Each row is a point on a tangle of strands that fork and nearly touch. The rows are in no order.
Points whose rows are less than 90 apart are linked; no others are. Some points are linked to none.
mura: [ 34  10  25   4  -1 -13  25 -39 -21  11  -5 -26 -29  13 -31 -12 -28  26
   4  84 -25  -4  -4  14  28]
fus: [ -3 -34 -10 -26  35 -34   8  30  -4  14  39 -30 -11   2  -2   5 -39 -26
 -34   9 -70 -11 -15   7 -12]
zivo: [ 30 -15   6  -9  14 -32  -1  13 -18  -2  10 -38  -4 -17 -25  13 -38   7
 -43  53 -28   7  -8   9  33]
ton: [  0  12 -15  22 -13  42  -4 -12  -9   3  -4  34  10  24  18   8  22  27
  28   2  20 -13  13  30 -21]
sete: [-17   4  -1  34   4  -9  -1 -20  -1  13   2   2  -8   9   0 -19 -19 -20
   3 -12  -7 -16  26  33 -68]
vit: [  6  46  42  25 -19 -29  -4 -53 -20 -11 -23  -5  -9 -11  13  -8 -43  42
 -23  30   7  19   9   1  -9]
Tota: [  1  31  23  38 -22 -11   7 -45 -26  18 -19  25  -4   1 -18 -20   8  14
  27  17  26   4   5   2 -44]
sebid: [-16  13   9  26  -1  20  -9  -4  13 -11   2  33  37 -36  31  30  -9  19
  37 -45  33  13   2 -66 -33]
vufik: [ 17  17  10  30 -24  -2   2 -39 -11  -9 -39   7  -8 -15 -42 -23  25   0
  45  29  35  -3   9  16 -15]
darab: [-20 -22  -3 -30   6  10  24  14  -7  31  20  18 -14  39   4  12   8 -16
  -7  -8  -2 -10 -13 -14 -26]
ves: [  5 -29  -3  20 -32  30   0 -32 -38  53  -2  53   1  16 -31   0  20 -24
  -2  14 -16 -13 -23  38 -40]
beze: [ -6 -13 -21  33   2 -29 -16  -1  12 -16  -3 -25 -18 -28  -6 -18   7 -30
   1  -5  -5 -16  13  32  -4]
lefim: [ 49  32  21 -17   3  -8  25 -14   4 -18 -42 -43  -7  -3 -31 -33 -34  39
  -9  76  -3  20  18  -8  75]
Mibe: [ -7   0  18  -6   6 -14  12   3 -26  16 -13  14  -1   8  15  -1 -16  11
 -33   2  -5   8  25   3  11]
Ligu: [ 17  -1  16 -34 -11 -15 -20   6 -19 -16   6 -37  -8   7 -34  40   0 -15
   5   7  24   4 -10 -14 -16]
duk: [-37  -7 -42 -26  11 -11 -16  64  41 -23  14  -1  16 -10  27  -2  25 -18
 -19 -63  -6   2 -23  -5  15]
Zunuz: [ -1  14  -1  32 -16 -25  -4 -21  -1 -24 -29 -22 -17 -30  -5 -15 -12   3
 -12  17  12   3  20  26  17]
zil: [ 34 -10  10  17   4 -24   6 -20  -6 -10   6 -41 -23 -12 -39  -1 -43  20
 -19  84 -30  -4 -10  16  39]
mim: [ 35   1  25 -26 -19 -15 -13 -19 -47   8  -1 -28 -16  12 -52  25   0   0
   2  50   8  11 -23   5 -11]
sifif: [-23 -26  10  20 -20  11  14 -15 -35  59   9  64   4   9 -17  15   6 -10
 -20  -2 -20  -9 -12  21 -17]
Gudap: [  7 -20  -2 -22  26 -52  -4  35  -9   0  21 -43  -5 -18  -7  12 -45  -4
 -53  11 -48  -3  -6   4   4]
zugu: [-12 -11 -24 -17 -11  21  -2  13   9   3  26  12  -2  36  27  30  16  20
 -15   3   0 -13 -13  18  38]
ren: [  7  16 -10  22  -9  25  -9   0  -7 -11 -12  23   2   7  31   1  16  31
   1   4   2 -14  27  50  23]
Zura: [ 21 -28   6  -2 -20 -15 -13 -18 -43  28   5  -6 -17  -1 -36  15  -1 -21
 -25  29 -17  -8 -26  23 -29]
Nid: [ 17 -14   2 -32  23  11  31  15 -17   9  -5 -17 -25  22 -18 -13  19 -15
   2  34 -11  -1   1  -2  37]
sanun: [-20  -7  18  21 -11 -12   5 -16 -29  45  -9  47   3   5  -8  11  -5   1
 -27  -2  -4  -1  10  14 -13]
zoziv: [ 14  11  28 -19  -1   5  13 -15 -25  19 -16  15   2  18  17  10  -6  37
 -11  13   7  12  22  -4  30]
gipa: [  8   9  31 -38  -5 -19 -10   4 -16  -3  12 -21  -2   7  -3  38 -11  -1
  -3 -12  34  11  -4 -40 -28]
Soli: [ 17  23  23 -11 -13  19   3 -30 -11  16   0  18  -6  33  13  25  12  45
  20  23   4  -5  15   3  55]
nik: [  8  41  24  42 -31 -24  -4 -61 -24  -1 -25   8 -16   2 -13 -21 -21  36
  -4  41   8   3   4  27 -21]
fozi: [ 35  19  11  -4  13 -12   9  10  16 -51 -21 -64 -16 -13 -44 -33 -26   2
 -15  54  -1  21   9   4  63]
Puf: [-30 -11 -20  30  15  -4  13  19  21   2  -8  24  15 -29   7 -11  22 -22
  29 -31  12  -6  15 -11  -5]
datad: [  5 -12 -30 -22 -15  27 -21  48  13 -26  -8   3  20  -7 -24  25  46 -10
  -1 -18  39   9 -14  -1  48]
ramib: [-52 -25 -65   1 -12  29  11  34  54  18  30  38  32  18  13 -12   0 -17
  -8 -78 -13 -30 -26  11 -72]
kuva: [  2 -35  -2 -25   9  20  30  -2 -26  28   9  16 -25  38 -11  -3  19 -28
  -1  20 -24 -14 -19   8  -7]
zude: [ -8   3 -20 -14  31   0 -16  54  23 -27  18 -27  -9   7  11 -16  36 -23
  -4 -16  -5   5  -7   8  69]
nezip: [-21 -16 -35  16  12 -18 -14  28  22 -10  -1 -10   2 -34  -1 -17  22 -44
   8 -35  -4 -18   9  22 -19]
Seva: [ 27  -9   0  27 -30  10   1 -50 -21  21 -27  13 -17  -4 -47 -22  38 -18
  41  42  -3 -14 -11  39 -13]
Zotam: [-22 -36 -52 -10 -16  28   0  24  31  -1  38  15  -3  30  12  16  42  -8
 -11 -15   1 -21 -45  15  20]
tese: [ 36   1  32 -16  11   4  33 -28 -26  35   3  -3 -21  28 -17  -7 -19  35
  -2  71 -32  -5   5   3  43]
kam: [ 15   6  -1 -27  -3  35   2  -1   9   2  11   5  -8  39  27  26  20  40
   6  18  -5  -6   6   1  84]
Gisaf: [ 29 -12   9  11 -22 -24 -14 -33 -40  29  -9 -23 -22  -6 -46 -21 -24 -25
 -33  45 -24  -9 -26  31 -66]
tagu: [  8  24  18  23 -14 -11  -3 -19   3 -35 -39  -6  -4 -38   7 -11  -2  17
  -3   6  26  18  27   0  33]
bilo: [ 35  29  32 -19  36  -2  13 -17   7 -25  -4 -31  -3   8  46 -19 -52  49
 -13  40 -19  24  32 -23  38]
giman: [-39 -29 -76  -6 -11   3 -25  59  54  -4  28   4  27 -15  16   4  33 -21
 -13 -68  -2 -19 -45   7 -16]
gudon: [-10  -3   2  10  16 -18   2  -6  -4  15  12 -18 -11  15  -7 -25 -38 -27
 -17 -16 -32 -19  22  34 -81]
saveg: [  6  26  36 -12  39  -9  14  -3   2 -20   8 -17  -3  15  57  -7 -59  29
 -22   7 -25  20  35 -16   3]
Non: [-24 -30 -16 -45  37 -26  20  32  11  11  45 -22 -18  31  14   9 -13 -19
 -17  -7 -53  -3 -18  -9  17]
dutif: [  2  27  35  19 -23 -18  -6 -16  -5  -9 -34   6  12 -46 -20  -2   4   0
  27  -9  56  22   7 -44 -19]
pib: [ -1  14 -16  26 -18  33 -15 -10  -6   4   4  20  25  12   5  10  13   6
  36 -15  38 -11   5   6 -77]
dad: [-27  18  19 -11  12 -12 -18   1  18 -26  18   3  12  -5  57  19 -37   7
  -5 -68 -14  -1  17 -11 -54]
Lazi: [-17   3 -19  40  -7  30  -9  10   8  10  11  23  39 -19  10  17   4  11
  35 -42  35 -10  -5 -30 -71]
sepu: [ 22   3  11 -45  30   4  18  29  -5  -6 -10 -25  -6  18 -12 -13  10  -5
  -6  24   3  21  14 -20  71]
faben: [  7  17   4  30 -26   2 -15  -3 -12   8 -23  18  33 -52 -32  24  18  17
  45  -8  58  18 -13 -47 -22]
kom: [ 20  -5  -1   2  15 -19   6  10   8 -35  -9 -62 -31 -15 -48 -38  -4 -33
 -11  43 -15   7   4  17  47]
sideb: [-31 -33 -69  13  -8  34  -4  21  39  15  31  25  24  23  19 -11  16 -26
  -3 -51  -5 -35 -18  27 -59]
lin: [-37  -9 -13   4  24  -1  16  23  33   1   8  17   6  -7  31  -5  25 -16
  24 -34   0   0  16 -32  34]
foru: [ -2  14  12  10   2  38 -10  -2  15 -17 -13  36  40 -43  43  25   5  29
  31 -40  40  21   8 -65   6]
kuvo: [-54  -7 -35 -17  -6  -3   3  43  44  10  18  23  35  -6  25   7 -12 -10
  -2 -93 -22 -25  -9 -17 -58]
Doli: [-13  23  28  45  -8  -3   5 -39 -16  27  -2  20  -5  20 -15 -27 -23  -7
   8  -5  10  -3  15  22 -83]
fet: [  5  24  -8  12   4  37  -2  15   9 -23 -28  24   9 -13  32 -12  37  25
  19 -15  16  -4  26  11  47]
ran: [  3 -29  -6  29   2 -23   8 -17  -4   3   0 -17 -33 -20 -23 -30   5 -42
  -9  21 -34 -13   3  31   4]
votib: [-18 -15  -7 -49  36  -6  24  27  16  10  31 -11 -13  42  30   8   7  -5
 -12 -11 -19   6  -9 -29  54]
Vofo: [-27   7 -28 -36  40 -13 -10  65  29 -25  17 -27   0  12  26 -23  35 -20
 -18 -41 -15  15 -23  -6  51]
lufe: [ 11  35  36   9 -21 -12  -8 -24   9 -44 -45 -15   2 -43 -13 -10  -8   2
  11   0  49  31  14 -34  16]
Kevu: [  4  -2  10 -42  24   2  13  15  18   9   4 -10  -1  16  27  -5  17   0
  -6 -13   8  25  19 -40  87]
rep: [ 18 -25  -1  16 -25  24  -1 -43 -30  37  -7  29  -7   3 -39  -4  36 -29
  35  30 -10 -13 -27  27 -30]
gar: [ 22  24  22  -8 -24  31 -29  -5  -1 -30 -19  11  32 -17 -10  47  21  28
  41 -12  53  27  -2 -33  26]
lev: [-50   5 -18 -15   8  -4  -5  31  39 -12  24  25  22   5  54   6 -19   5
  -5 -87 -28  -4   2 -14 -42]
zosiz: [ 16  20  29 -16   0  38 -24 -13  10 -39 -24  21  29 -28  35  24  11  25
  27 -25  42  31  10 -55  28]
redas: [-18   3  12 -25   0   2   7   6  -3  15  17  11   3  24   7  26   4  -6
  16 -28  28  -5 -11 -47 -46]
Sim: [ 18 -23   2  19   8  -7   0 -21 -25  24   9 -20 -15  13 -25 -28 -47 -24
 -32  33 -48 -18   2  51 -73]
Gud: [ 17  17   6   6 -36  21 -31  -6  -9   1 -15  28  44 -36 -20  48  20  34
  42  -2  54  26 -19 -32  13]
vezap: [ -6  25  25 -14  28  -5 -13   1   5 -41   4 -10   1   1  64   1 -45  16
 -21 -35 -19   5  22  -6 -35]
niz: [-28 -45 -77   4 -12  25 -21  36  43   3  32   9  14   4   4   5  36 -27
  -7 -40  -1 -22 -39  24 -21]
legik: [-17   6  17 -12  22 -14  11   1  24  -7   1   3   3  -4  40   1  10   1
  13 -24  12  17  29 -41  55]
safur: [ 22 -26  -6  12  10 -13  13  -5  -9 -10 -10 -40 -38 -14 -41 -38  -1 -41
 -15  46 -31 -10 -12  24  16]

A fork is a point with three links. Follow the links from the first point to the second and name the forks in between, in order.
kom; sebid => beze
Zura; rep => Tota
votib; Gud => Kevu > beze
redas; nezip => Kevu
lefim; Non => beze > Kevu
Vofo; Mibe => niz
giman; Doli => niz > Tota

A fork is a point with three links, a tip a point with one. Leave the first point through the second and follow the links. Name the first fork or tip that comes.
gipa; redas => Kevu
kuva; darab => Tota
fet; ren => beze
sideb; ramib => bilo
gar; zosiz => fet
sanun; Mibe => niz
Non; fus => tese

Name the points in between on the shortest way along the links from the first point to the second, in order.
Non; nezip => votib > Kevu > legik > lin > Puf
zoziv; niz => Soli > kam > zugu > Zotam
Ligu; Mibe => mim > Zura > Gisaf > Sim > gudon > sete > Doli > Tota > vufik > Seva > rep > ves > sifif > sanun
sepu; fozi => Kevu > legik > lin > Puf > nezip > beze > ran > safur > kom
